Each row is a point on a tangle of strands that fork, close into loops and nearly touch. The rows are in no order.
In the rows, 128 means zero.
Two points are linked if the straight distance between their rows is under 143. Some points are linked to none.
Z_106: [118  89  97 146 148 130 188 120 127 166 115 118  99 176 143  86 189 100
  92 167 112 122  92 162 136  97  77 184 167 145 147]
Z_11: [187 117 150 110 169 140 113  89 117 126 118 116  99 151 142  46 150 109
 114 136 111 190 122 153  80  97  64 202 133 180 127]
Z_892: [122 125 147 127 158 163 131  85  93  61 118 109  86 155 127  61  98 118
 103 130  69 199 179 140 139  96 139 176 138 146 116]
Z_461: [124 122 128 144 126 138 102  98 113 139 117 150 175 132 125 138  59 145
 117  85 103  80  76  75  97 172 137 106 114 123 122]
Z_453: [123 185 163 151 142 109 120 126 106  70 147 111 150 167 106 150 156 156
 138 145  79 119 157 112 149 145 167 152 134 123  86]
Z_504: [113 142 132 156 133  82 149 154 142 130 145 156 108 141 116 140  93 168
 107  88 104 120  85 104 194 105 191  91 140 147 116]
Z_617: [ 75 146 124 178 166 141 102 121 114 120 139  97 187 124  86 116 139 118
 116 136 115  99 142 143 139 185 175 137 114 115  94]
Z_510: [ 78 150  86  91 105 120 127 145 103 159 189 117 112 130 110 154 143 142
  83 178 106 116 154 134 230 102 144 151 124  72 140]
Z_981: [173 157 156 120 122 115 135 127  90  50 105 187  63 111 129 102  91 102
 166 103 118  94  75  97 113 133 135 105 155 165 162]
Z_894: [199 115 124  83 113 146 134 126 123 159 171 146 103 120 161 137 118 161
  94 150 167  98 125 149 129  84  97 116 117 126 138]
Z_554: [114  97 119 132 151 118 116 103 110 122  99 128 153 120 175 140 134 135
 121 189 191 140 130 139  99 113 151 126 115 126  69]
Z_929: [175 157 138 144 112 106  91 169 126 113 108 137 136 119 135 176 136 114
 188 146 143 141  58 137 126 136 113 119 146 156 147]
Z_777: [179 109 141 131 108 167 127 128 146 212 157 133 130 127 141 149 162 123
 100 143 151 111 148 143 121 106 100 133 134 106 130]
Z_395: [ 65 133 131 108 188  91 152 100  95 139 131 123 183 171 120  99 104 109
 140 172 139 124 133 145  64 132 169 178 105 118  85]
Z_843: [132 111 122 128 155 143  97  99 122 123 123  39 145 163 116  86 180 137
 115 155 112 144 154 186 114 152  99 162 116 111  99]
Z_602: [ 90 122 118 111 129 156 130 118 123 102 127 189 144 124  87 155 119  97
 115 165 109 108 157 113 115  88 122 124 132 141 148]
Z_925: [148 146 108 105 118 111 103 124 102 160 200 149 133 128 163 154 158 159
 104 186 152 104  84 132 147 117 134 126 125 107 124]
Z_349: [129 147 166 174 157 124 139 114 124 101 114 140 147 171 100 129  60 153
 137  64  90 131 157  97 108 148 191  97 151 104  80]
Z_490: [212 144 148 124 103  98  81 180 175 190 141 146 123  68 133 160 130 143
 149 114 179  99 119 138 115 147  90 111  88 159 129]
Z_384: [121 103 155 161 157 137 170 141 141 156  79 130 103 139  78  64 130  90
 144 138 173 138 120 138  37  80  60 152 107 168 152]
Z_905: [134 108 131 154 131 129 175 130 101  75 136 125  63 131 129 101 189 104
 109 164  84 168 172 130 132  95 149 167 146 159 149]
Z_436: [163  93  97 135 109 138 127 107 122 153 160 150  87 120 114  79 119  90
 132 112 127 151 107 161  88 103  75 117 161 145 145]
Z_69: [135 152 167 169 139 111 136 152 167  90  78 140 100  98 154 108 115 118
 196 114 195 135  99 123  99 153 101  98 119 190 125]
Z_39: [ 99 182 145 140 163  87 165 166 158 141 108 172 166 171 142 188  95 197
 155 106 158 114  93  71 127 129 171  99 120 104 120]
Z_28: [ 73 131 125 130 153  94 178 102 168 161 122 164 116 151 123 158 122 123
 130 149 168 133 139 116  73 118 107 118 109 144 129]
Z_386: [138 162 141 100 155  71 143 131 142  65  82 206  87 110 143 181  71 147
 140  96 165 110 111 101 114 112 131  98 142 139 131]
Z_924: [128  83  90 123 157 132 112  78 144 159 121 111 148 135 118 125 146 132
  90 121 143  99 107 138  84 148  55 150 111 136 102]
Z_527: [117 106 126 131 150 162 132 111 172 129 118 133 150 132 155 155 106 169
 126  87 171 138 156  85 153 142 183  71 110 103  88]
Z_431: [ 64 185 129 105 113  99 146 144 112  66 159 147 106 142 123 154  95 172
 111 103  59 159 179 107 212 116 164 147 155  71 121]
Z_418: [133 159 166 114 144 116  93 156 117  75 121 167 160 114  94 191  60 126
 137  91  93 114 109 134 142 126 170 126 133 124 127]
Z_213: [157 145 127 117 164 126 200 131 125  55 121 160  56 132 150 135 112 139
 107 114  91 160 130 146 134 116 125 156 147 185 193]
Z_838: [120 110 169 153 123  97 174 166 159 139 141 153 102 129 180 120 127 149
 166 162 221 105  75 103  93 104 113 120  91 154 113]
Z_496: [111 101 100 158 150 131 141 150 166 151  78 115 215 123 143 178 123 142
 152 118 182 120  75 102  88 192 105 157  90 150 119]
Z_779: [102 149 129 182  93 133  86 137 100 151 118  95 142 116 115 147 124 129
 141 120 132 147 112 108 148 155 180  68 146  81 136]
Z_884: [105 141 109 154 144 138 145  91  66 142 116  59 131 155  58  54 120 107
 110 124 105 111 165 110 126 122 123 153 122 133  93]
Z_856: [154  75  98 119 108 146 113 114 102 136 135  61 169 152 151 118 125 130
 156 121 138 143  97 130 117 148 125 134 123 113  86]
Z_944: [131 114 129 160 201 143 130 113 142 129 130 109 182 149 100  92 117 156
 151 141 184 124 145 135  27 174 116 157  54 151  83]
Z_603: [175 130 147  44  86 105 113 159 165  96 132 172  50  73 172 113 166 110
 149 113 125 135 119 168 132 139  98 107 142 133 212]
Z_762: [170 152 152 135  96 102 114 152  93  62 145 176  97 113 118 118 105 119
 173 110  99 119 109  85 153 114 184  99 150 152 119]
Z_940: [ 51 178  97 125 132  97 126 104  92 134 137 116 124 111 124 157 129 116
  84 156 124 129 162 133 191 130 143 146 150  94 115]
Z_478: [121 122 147 147 124 129 124 131 137 155 113 130 136 102 177 142 136 155
  99 114 165  95  56  83 173 127 151  93 126 131 127]
Z_821: [146 149 143 119 157  80 172 134 136  55 117 187  45 112 139 182 125 122
 139 101 133 160 105 120 113 115 150 125 152 149 174]
Z_223: [198 126 117 118  83 137  76 151 169 177  97 150 167 115 154 122 149 114
 163 100 135 109 132 169  74 141  12 138 146 118 151]
Z_446: [ 54 150 163 114 166 127 173 115 112  90 146 164 135 130 135 138 100 129
  81 104 113 102 133 125 167 109 184 142 155  94 118]
Z_294: [134 138 121 128  87 150 156 132 148  99 151 149  87 135 138 120 184 104
 149 139  63 174 180  91 157 121 107 138 154 163 169]
Z_216: [132 142 147 145 141  99 140 186 160  94 141 185 128 134 123 180 139 130
 182 137 155 122  58 104 136 109 142 126 122 170 132]
Z_378: [ 84 155 153 173 129 145  81  99  72  98 133  78 127 116  86 124 106 129
  88 131  81 118 161 136 160 165 151 153 122  71  94]
Z_867: [166  97 157  96 127 142 148 119 101  65  91 159  67 112 131  74  96 119
 118 119 128  88 109 104 106  81 117 114 120 169 151]
Z_401: [119 155  80  93 122 148  85 158 152 175 188 115 140  83 129 176 185 146
  97 115 175 138 121 143 203 105 111 125 136  78 137]
Z_665: [187  82 113 145  99 160 114 166 175 218  91 111 189 121 139 113 101 127
 139  86 137 111 103 153  89 155  56 140 114 144 139]
Z_183: [143  83 116 144 113 148 117 113 103 159 117 100 192  99 109 117 109 129
 130  88 133  87  76  92  43 199 131 141  87 117 133]
Z_299: [ 44 156  71 157 196 124 114  98  87 105 114 100 191 150  97  79 108 123
 119 140 102  81 163 127 160 197 155 158 130  98  71]
Z_100: [ 81 141 158 143 159 130  96 119 101  70 123 134 199 111  86  84  95 110
 127 103  97 117 153 133  98 148 165 149 119 140  77]
Z_129: [117 154 148 151 169 129 126  79 157 128 170 140 134 118 136 159 145 112
 133  99 153 142 147 108 110 167 141 126 119 141  82]
Z_448: [112 114 119 143 147 125 141 116 133  79 190 178  95 153 121 103  84 150
 113 102  83 150 135 127 176 113 194  99 150 133  97]
Z_43: [126 109  90 146 104 128  98 152 142 173 133 113 140 150 142 138 198 151
 120 210 146 135 156 145 171 110 136  99 131 105 114]
Z_202: [139 119 136 119 124 143 127 140 168 163  96 146 148  99 187 157  89 153
 153 102 205 127 100  87 126 148 133  80  98 132 122]
Z_487: [132 134 146  78  73 131 113 158 151  91 164 156  86 129 158 140 192 156
 149 155  91 146 122  99 162 102 159  94 131  99 188]
Z_976: [155 117  90 119 119 146  56 141 161 168 150 122 186  85 148 180 129 175
 124 100 162 140 105 111 132 187 155  97  90  93 125]
Z_263: [191 101 128 113  89 153 144 196 160 109 108 141  98  99 153 106 178 100
 171 128 161 147 136 183 154  83  86 121 158 158 162]
Z_844: [100 129 126 144 180  86 144 151 114 102  96 145 217 147 109 136  59 173
 141 107 143 101 121 128  77 151 173 141 102 129  73]
Z_370: [ 73 141 106 149 180  97 163 127 117 168  91 123 213 164 130  95  79 157
 125 165 146  93 137 119  92 165 163 154  88 144  86]
Z_416: [121 107 116 149 111 149 105 112 134 184 135  78 153 133 123 155 176 167
 102 135 142  98 155  88 142 174 161  99  98  59 114]
Z_25: [118 126 157 177 121  94 172 139 129  88 125 148  65 126 159  89 164 133
 128 157 110 172 135 133 139 105 187 108 147 171 148]
Z_806: [177  94 152 127 151 139 124 135 134  85  43 156 102 136 124 102  94 112
 152 141 146 121 103 103  87  90  88 137 109 197 123]
Z_200: [155 134  99  95  86 139  72 139 153 175 169 105 141  96 162 170 157 138
 144  87 151 155 106 101 182 140 116 105 133  97 118]
Z_649: [156 157 138 127 123  73 139 151 139 140 145 146  47  86 132 180 138 124
 120 122 157 168 106 149 133 100 150 106 146 133 179]
Z_625: [ 84 110  64 120 174 116 177  79 105 127 104  87 148 165 116 121 148 137
 113 129 168  72 136  95 131 142 111 135 118 115  78]
Z_815: [ 72 144 157 149 116 134 165 107 119 156  93 111 146 134 136 118  93  94
 123 104 113 144 170  83 151 119 169 130 142 133  99]
Z_902: [ 88 133 143 119 163 158 160 104  96  73 130 103 129 159  86 105 122 126
 121 142 122 129 202 141 125 105 173 127 125  92  98]
Z_314: [164 119 129 132 102 133 130 126  99  81 180 136  73 136 136 102  89 114
 141 105  69 171  96 129 174 115 164 131 156 152 135]
Z_307: [ 76 137 130 156 152 124 169 102  97 182  95 104 142 173  86 115 111  80
 107 150  93 112 150 100 126 120 146 171 132 134 111]
Z_14: [ 98 164 149  85 115 148 143 122  95  66 108  75 151 121 139 152 123 141
 135  94 130 117 134 116 172 128 127 126 137  92 127]
Z_517: [ 89  82  90 116 175 116 185  85 137 164 115 105 123 185 127 107 162 110
 107 138 148 102  92 126 111 116  75 169 128 137 108]
Z_730: [152 115 103 102  94 145 123 164 148 139 131 118 134 151 148 175 203 153
 156 167 166 135 115 127 154  89 106 102 141  97 146]
Z_27: [118 135 125 125  72 117  60 117 113 147 115  91 126  99 117 182 139 116
  97 137  82 141 153 120 159 136  86 149 135  89 129]
Z_997: [125 138 144  45 107 107 133 145 138  61 110 173 101  88 135 127 110 106
 150 126 119 123 122 159 115 108 104 116 129 154 190]
Z_353: [158 123  87 123 140 121 199 151 152  89 150 152  49 122 148 121 152 119
 145 114 132 190 132 170 120 116  88 128 153 177 199]
Z_256: [ 55 177  99 155 188 108 130  89 111  66 127 150 150 157 138  87 139 161
  97 160 111  87 157 123 172 162 153 125 155 116  74]
Z_479: [ 98 149  83 115 153 115 112 135 120 149 150 138 191 142 117 201 126 165
 118 118 148  90  91  78 148 154 161 121 108  85 112]
Z_793: [130 143 136 154 123 126 151 123 118 112 106  72 139 205  96 133 139 143
 157 135  76 137 130 113 139 133 136 130 133 139 116]
Z_873: [ 66 141 110  86  91 135 157 148 102  97 189 123 112 160 114 128 119 153
 125 129  78 130 127 120 212 102 156 122 138  75 158]
Z_422: [ 96 147 169 116 165 113 133  83  86  85 129 164 125 144 121  93  53 121
 115 117 105 145 121 148  65 110 169 132 147 110 127]
Z_705: [152  74  67 149 139 180 132 144 161 180 106  96 209 130 110  78 106 152
 150 103 169 126 121 151  48 188  64 141  83 136 136]
Z_29: [150 148 143 149 123 135 123 119 175 148 102 104 124 169 104 151 111 136
 133 111  71 152 139 136 130 142  96 117 126 167 154]
Z_914: [ 75 134  95 134 105 100 104  92 118 127 183 122 117 145  90  98 158 143
  95 140  67  87 125 116 162 157 115 116 128 116 122]
Z_241: [121 111 174 164 122 118 181 162 156 130 125 144  93 109 123 111 168 118
 113 144 138 107 102 137 135  91 138 124 122 177 153]
Z_569: [147 172 174 107 113  99 143 171 136 163 129 125 104 133 142 190 122 144
 153 125 147 148  76 124 138  97 176 106 128 103 185]
Z_979: [149  90 124 144 169 192 150 132 147 156 117 113 182 113 112 120  74 130
 139 101 197 115 131 133  61 156 115 133  71 147 113]
Z_922: [123 159 168  82 109 128 183 154 134  89  93 104 141 139 162 141 131 147
 187 106 163 118 115 107 138 112 134 100 122 130 147]
Z_823: [136 166 151 101 106 115 140 118  67 136 152 106 160 125 135 123 120 113
 156 163 148 118 138 127  87 114 135 147 120 132 114]
Z_477: [155 130  97 142 139 114  91 160 145 113 153 123 178 118  94 181 159 152
 150 140 162 112 125 126 138 140 136 119  93 156  81]
Z_485: [111 104  69 158 163 148 123  86  98 147  93  59 173 145  69  66 121 147
 104 120 127  95 183 103  99 181 131 128  85 121  86]
Z_411: [ 63 139 154 138 167 133 135 107  86  57 146 127 140 131  86  34 128 112
 112 127  92 121 173 140 134 115 174 154 134 127  82]
Z_391: [100  89 105 107  76 122 111 152 138 175 113 125 186  85 113 134 142 112
 137 115 149  88 110 113 104 130  96  99 111 125 142]
Z_316: [102 105  94 113 103 123 140 106 107 171 176 143 124 132 109 127  94 114
 115 125 133 114 121 108 140 106 155  94 128 109 116]
Z_262: [120 101 138  88 107 126 107 116 151  86  98 153 143 130 147 163  82 101
 170  77 102 154 141  77 142 122 157 113 138 135  89]
Z_888: [ 88 179  91 147 137 131 164 115  83  53 145 132  83 135 122 118 110 158
  88 128  76 149 171 124 212 123 132 146 166 126 132]
Z_563: [100 149 150  93 128 119 157 137  89  57 151 187 116 130 139  88  61 124
 131 141  89 152 130 158 115  91 177 127 147 138 164]
Z_774: [120 157 166 126 137  81 141 140 124  66 164 112 111 151 136 162 171 156
 146 136 114 160 120 141 148 121 195 127 140 112 115]
Z_761: [140 139 153  98 151 107 103  89  92  90  89  93 126 116 111  66  79 109
 155  86 130 173 144 133  62 122 122 138 114 156 102]
Z_105: [ 85 114 134 105 134 165 145 119 169 113 181 159 102 123 164 137 189 135
  76 146 111 127 141 108 212 107 150 142 131 123 134]
Z_189: [103  99  63 160 153 127 119 120 139 171 138  93 148 157 119 118 193 158
 127 188 175  87 149 137 141 172 159  87 106  84  95]
Z_683: [128 124 140  99 156 110 143 116 143 103 110 102 142 128 127 129  98 119
 154 100 154 153 112 162  92 127 101 142 109 164 110]
Z_435: [ 96 159  97 128 144 131 128  95 114 142 132  99 131 129 140 111 122 124
  84 148 115 139 138 166 167 138  87 153 149 146 123]
Z_67: [131 138 173 145 112 120 123  82 122 135 182  98 106 111 141 109 165 100
 115 105 106 136 139 112 135 151 144 146 129 139  92]
Z_78: [190 138 126 128  86  86 117 174 181 225 167 144 100 108 112 159 157 141
 143  88 160 112 108 141 116 116  73  99 124 120 160]
Z_120: [123 112 132 132 136 147 122 104 156 175 160  96 161  97 113 175 155  98
 127  69 155 126 112 121 109 181 119 135 117 107 115]
Z_566: [209  64 161 103 124 121 117 154 153 107 107 158  83 133 129 146 102 123
 164 139 150 121 108 129  98  94 138 115  97 160 114]
Z_786: [ 74 122  77 119 139  94 113  80 142 150 184 104 110 156 121 118 178 148
 110 164 122 106 178 121 172 165 153 106 114  78  89]
Z_371: [113 115  94  86  85 153 142 145 136 152 147 140 145 131 100 162 156  92
 124 152 103 128 165 132 154  82  81 150 140 124 155]
Z_729: [162 129 123 170 138 140 105 138 120 184 115 104 182 139 144 180 125 139
 139 156 156 124  72 135  86 174 123 140 117 121 128]
Z_720: [124 125 131 147 132 112 145  98 124 140 175 131  90 123 120  87 192  85
 111 162 112 149 158 146 109 118 120 167 135 166 110]
Z_137: [144  93 144 159 103 146 152 145 132 156  91 122 104 123 146 123 178  93
 104 136 121 118  81 136 145  89  90 150 170 146 155]
Z_2: [118 116 137 101 160 113 162 122 150 112 118 127 117 126  70  83 130 103
 130 102 134 129 140 146  69  92  61 159  95 195 131]
Z_281: [123 162 165 123 114 165 108 140 148  74 159 140 133  93 154 131 167 139
 113 131 106 117 140 113 203 122 136 133 129 153 133]
Z_598: [151 143 135 105  65 115  52 121 133 144 102 104 135  68 131 139 128 125
 117 102  99 110 128 134 128 160  69 106 131 115 155]
Z_890: [170 124 106 115  66 121 103 152 137 173  86 119 137 101 121 104 137 132
 113 108 115  89 133 169 126 103  27 113 154 130 169]
Z_980: [155  81 128 161 104 154  92 144 136 208 110 106 175 112 120 101  83 104
 114 115 106 129 112 144 120 138 124 134 114 167 115]
Z_286: [111  95 113 157 115 136 104 115 103 201 101  82 196 103 102 108  82 133
  79 116  98 100 109 128  94 187 148 146  92 114 137]
Z_615: [160 121 182 102 127 130 147 121 137  90  96 165  89 146 153 138  62 105
 155  98  93 165 158 101 124 103 186 122 141 141 119]
Z_147: [ 60 139 128 128 121 184 142 103 118 124 105  80 138 148 108 109 145 135
  99 152 111 106 190 133 164 134 125 109 126  80 140]
Z_948: [108 135 150 110 127 148 118 170 179  89 143 202 122  74 141 142 147 113
 125 137 129 139 134 136 179  94 149 113 126 173 163]
Z_987: [144 104  95 144 120 122  80  95 115 102 111 133 102 102 149 140 159 117
 118 176 160 164 148 143 112 111 114 104 149 131  99]
Z_738: [111 184 131 109 135 107 136 127 117  39  97 195 120 118 152 147 106 170
 127 122 127 119 151  92 150 102 144  89 165 118 130]
Z_68: [ 61 128  54 132 178 141 100  84 101 167 126  78 174 145 107  95 117  81
 114 155 102 103 148 144 164 195 108 191 129  98  98]
Z_180: [175  51 155  89 110 160 120 131 117 124 105 106 145 147 158 107 107 133
 142 151 143 122 116 127  99  89 139 129  96 132 100]
Z_278: [180 133 121 152 145 106  97 159 147 125 129 134 157  83 128 161 112 163
 148 134 204  94 123 122  96 153  97 123  71 180  85]
Z_123: [101 129 127 108 136 106 111 115 109  64 109 155 159 144 169 139 108 171
 128 159 134 127 128 120 134 113 165 105 137 112  90]
Z_872: [ 91 157 112 159  95 148 123 142  99 156 158 131 114 142 122 146 150 105
 147 168 124 167  99 132 160 116 165  98 172  78 175]
Z_469: [158 136 122  92 102 121 139 147 144  80 130 189  37  75 209 127 161 135
 105 125  97 154 125 115 161 134 123 114 153 151 224]
Z_266: [134 165 101 133 133 113 147 147 144 196 166 132  87 112 118 181 169 140
  91 130 165 149 119 143 177  96 126 119 145 112 164]
Z_863: [ 78 159  97 157 155  95 159 124 136 198 126  99 157 175  74 137 146 108
 136 168 116 113 151 141 120 156 125 140 121 135 125]
Z_483: [103 163 149 122 108 134 146 157 103 155 170 114 175 142  99 138 164 138
 145 174 139  84 147 114 134 122 168 115 103 105 134]
Z_72: [207 114  85 151  80 130 155 140  96 161 173 166  50 108 134 101 173 102
  96 117  96 141 153 166 111  89  66 159 194 107 190]
Z_993: [197 144  91 120  93 133 132 146 131 160 199 162  53 117 165 146 156 119
 121 113  96 189 122 168 156 117  90 151 188 106 204]
Z_939: [145 147  69 137 127 153 158 152 126 100 163 155  59 115 144 151 143 123
 123 127 113 193 116 161 180 116 117 113 181 137 211]
Z_829: [113 119 112 139  99 154 118 116  98 162 106  98 139 170 141 150 129 102
 140 172 121 165 100 147 115 118 118 122 166  75 156]
Z_309: [105 132 150  72 147 125 142 142 132  50 108 140 151 140 130 106  79 133
 142 125 102 139 113 176 126  98 126 138 121 164 144]
Z_698: [ 31 193 102 154 161 119 100 103 112  83 162 154 129 124 126 123 131 144
  94 138 103 118 166 119 223 169 159 131 162  66  96]
Z_515: [ 89 154  93 148 143 108 149 147 161 161  86 115 200 154 126 193 131 182
 152 112 161 116 113  74 120 181 138 104 100 117 126]
Z_34: [198 129 166 123 110 129 146 164 161 153 121 108 108 140 134 106 134 148
 169 136 162 121 123 180  82 116  76 111 109 146 157]
Z_860: [199 111 151 112  94 186 103 151 121 164 113 107 143 122 135 187 119 127
 153 105 147  97 100  81 129 131 135 105 115  92 146]
Z_956: [122 118 146 137 134 145 111  85  72 118 102  51 139 150  90  85 103  97
 146  93 103 167 145 112  80 137 139 151 125 110 100]
Z_153: [159 144 152 119 120 143 140 129 136  76 145 159  19 109 183 156 138 150
  98 105  80 184 139 102 180 125 172 116 151 109 200]
Z_121: [109 134 132 173 110 132  97 118 107 111  90 111 164 133 118 104  75 147
 159 103 114 143 155  99 106 163 182  64 133 105 100]
Z_158: [141 113  98 160 118 152 122 118 117 213 107  60 177 178 129 148 156 133
 126 149 123 123 111 149  95 174  99 145 137  69 143]
Z_768: [142 127  96 174 100 115  89 171 144 147 145 132 135 129  92 156 179 145
 139 155 126 129 131  98 185 110 156  93 126 150 105]
Z_425: [132 174 170 116 126 132 149 140  98  46  94  91 108 116 105 158 120 111
 140 105 104 150 160 140 154 108 143 148 152 130 145]
Z_305: [155  74  61 166 134 136 109 120 120 192 111  45 188 133  85  97 161 132
 127 131 143 128 173 134  77 194 131 157  89 113  85]
Z_899: [ 95 153 176 112 157  89 134 158 125  75 140 183 168 126 109 173 109 152
 108  83 100  95 145 100 149 107 193 134 154  89  83]
Z_82: [116 104  89 115  93 119 134 122  79 167 133 109 104 133 107  54 103  87
  95 160  80 177 160 172 135  76  97 176 154 143 142]
Z_58: [111 139 117 134 184 112 146 125 112 108 135 131 177 132 101 179  84 181
 101  78 160  77 110 113 120 158 176 120 110  88  90]
Z_176: [ 99 100 129 137 161 179 124 107 144 137 173 146 123 140 130 123 159 133
  71 175 125  98 116 155 170 119 154 122 125 109 131]
Z_854: [110  95  77 114  98 159 102 112 125 159 167 144 121 147 110 134 184  95
  94 193  81 114 185 135 163 110  81 170 147  86 124]
Z_750: [201  97 153 126 166 144 112 123 155 134 124 167  84 112 145  64 111  97
 124 133 160 160 112 173  66  93  55 177 117 199 121]
Z_327: [115  94 112 118 112 129 100 106 109 191  99 108 153 127 100  61  90  91
  94 135  88 138 148 139 105  96  86 161 119 159 121]
Z_107: [170 138 142 107  96 115 124 139 164 154 149 185  61  76 155 110 114 112
 177 125 208 127 137 123  96 128 109  63 118 144 148]
Z_342: [ 93 154 170 164 153  88 153 130 150 114  93 138 122 112 173 116 102 166
 150 143 216 118 100 131  59 145 115  98  97 139 121]
Z_879: [154 123 162  91  75 125 114 130 140 119 163 140  96 107 184 110 187 124
 128 152 110 139 114 154 130 119 105 131 149 121 170]
Z_188: [128 115 148 142 155 122  83  82 144 128 120  87 147 125 100  93 170 118
 101 111  91 126 119 148  80 159  79 167 107 156 108]
Z_382: [151  95 159 105 115 146 136 130 149 123 134 155  61  81 121 117 130  93
  71 122  88 143 154 178 123  93 106 142 139 145 186]
Z_514: [158  87 120 115  72 154 138 139 114 167  93  77 125 164 132  99 136 104
 148 137 113 163 143 165 114  83  86 134 157  99 147]
Z_42: [118  67  73 153 177 144 114 113 152 199  92  97 184 122 100  74 167 131
  76 130 157  86 138 174  84 163  57 172  98 126 104]
Z_711: [160 132 151 148 108 127 119 156 122 154  99 106 153 119 137 137 120 100
 184 109 153 112  41 132  72 155  85 135 127 143 154]
Z_10: [241  89 143 106 102 141 146 190 166 147  98 161  53 106 144  89 116  75
 188 107 175 127 128 158 128 102  82 133 136 184 134]
Z_160: [131  94 197 137 123 154  91 123 162 123  98 125 139 113 137 159 152 123
 125 136 129 123 117 131  98 137 155 104 107 110 138]
Z_782: [ 99 161 166 111  95 141  88 154 156 111 143 139 143 128 142 145 145 163
 135 126  88 134 107 107 184 127 166  97 121 105 162]
Z_368: [218  99 156  83  75 160  84 156 132 153  94 146  97 128 123 161 110  89
 158 125 102 106 105 121 121 113 100 116 142 114 174]
Z_210: [ 94  82 139 123 138 157 120 117 134 115 134 103 173 147 131 157 148 160
 122 117 141 110 150  96 138 154 208 104 101  54  87]
Z_804: [142 109  95 106 103 128  79 103 116 110 149 116 146 116 155 166  98 117
 158  87 133 162 100 100 156 147 140 106 142 118  86]
Z_497: [143 175 204 121 104 112 114 107  94 111 135 110 144  92 147 114 115 110
 144 101 113 113 153  93 109 147 158 142 118 146  97]
Z_97: [ 77 147  83 130 163 131 135  83  78  75 114 106 102 164 131  83 109 119
  94 159  73 171 158 147 174 122 115 187 156 133 113]
Z_500: [ 95 122 112 120 137 111 159 142 140 100 127 212  97  99 125 173 137 103
  92 167 116 152 159 126 137  74 152 138 140 160 166]
Z_732: [160 123 118 156 104 126 114 111 147 183 165 175 102 124 153  99 101 125
 151 144 159 134  91 135  79 136  90  77 136 144 146]
Z_812: [151 113 140 166 161 160 135  97 137 205 164 108 113 152 130 112 140 132
  70 162 135 104 140 160 129 138 135 139 112 127 108]
Z_745: [141 168 139 134 110 105 119 105  87 109 103  68  90 111 118 147 127 133
  89 137  97 148 161 150 142 119 100 151 143 129 138]
Z_758: [197  79 139 113 129 153 129 137 144 153 114 140  75  97 114  52  82  72
 152  75 159 143 111 176  86 100  75 127 129 168 140]
Z_505: [183 153 173  95 109 127  79 138 140 116  98 153 100 116 107 175  76 102
 160  97  85 116 112 114 127 151 138 108 123 137 162]
Z_747: [134 110 153 119 117 108 131 162 193 158 126 160  94 103 178 162 135 139
 172 129 224 145  95 122 103 117 116  85 101 120 142]
Z_347: [177 142 117 143  88 158 119 135 158 144 160 118 104 146 122 113 148 115
 138 118  60 161 152 140 171 130  73 139 158 169 147]
Z_548: [ 60 141 146 115 195 113 172  99 103 139 147 146 161 145 123 145 109 108
  99 141 159  85 149 129 114 133 194 160 128  83  82]
Z_716: [140 129 153 118 117  92 170 163 125 115  76  93 169 146 147 144  99 155
 203 101 179 109 102  87  77 146 135 119  87 143 108]

A piece is all that can be reached along the links. How many separate loops has the piece of each point below (a circle has one, a figure eight two, a Y none), and how many tips (points with one link)?
Z_980 | loops 1, tips 8
Z_758 | loops 0, tips 7
Z_418 | loops 0, tips 5
Z_804 | loops 0, tips 6
Z_153 | loops 0, tips 8
Z_25 | loops 0, tips 6

A fork is a point with three links, a tip a point with one. Leave the first point through the second and follow the links. Name the first fork or tip that comes.
Z_418, Z_899 | Z_515
Z_804, Z_856 | Z_504
Z_504, Z_448 | Z_804
Z_479, Z_58 | Z_860
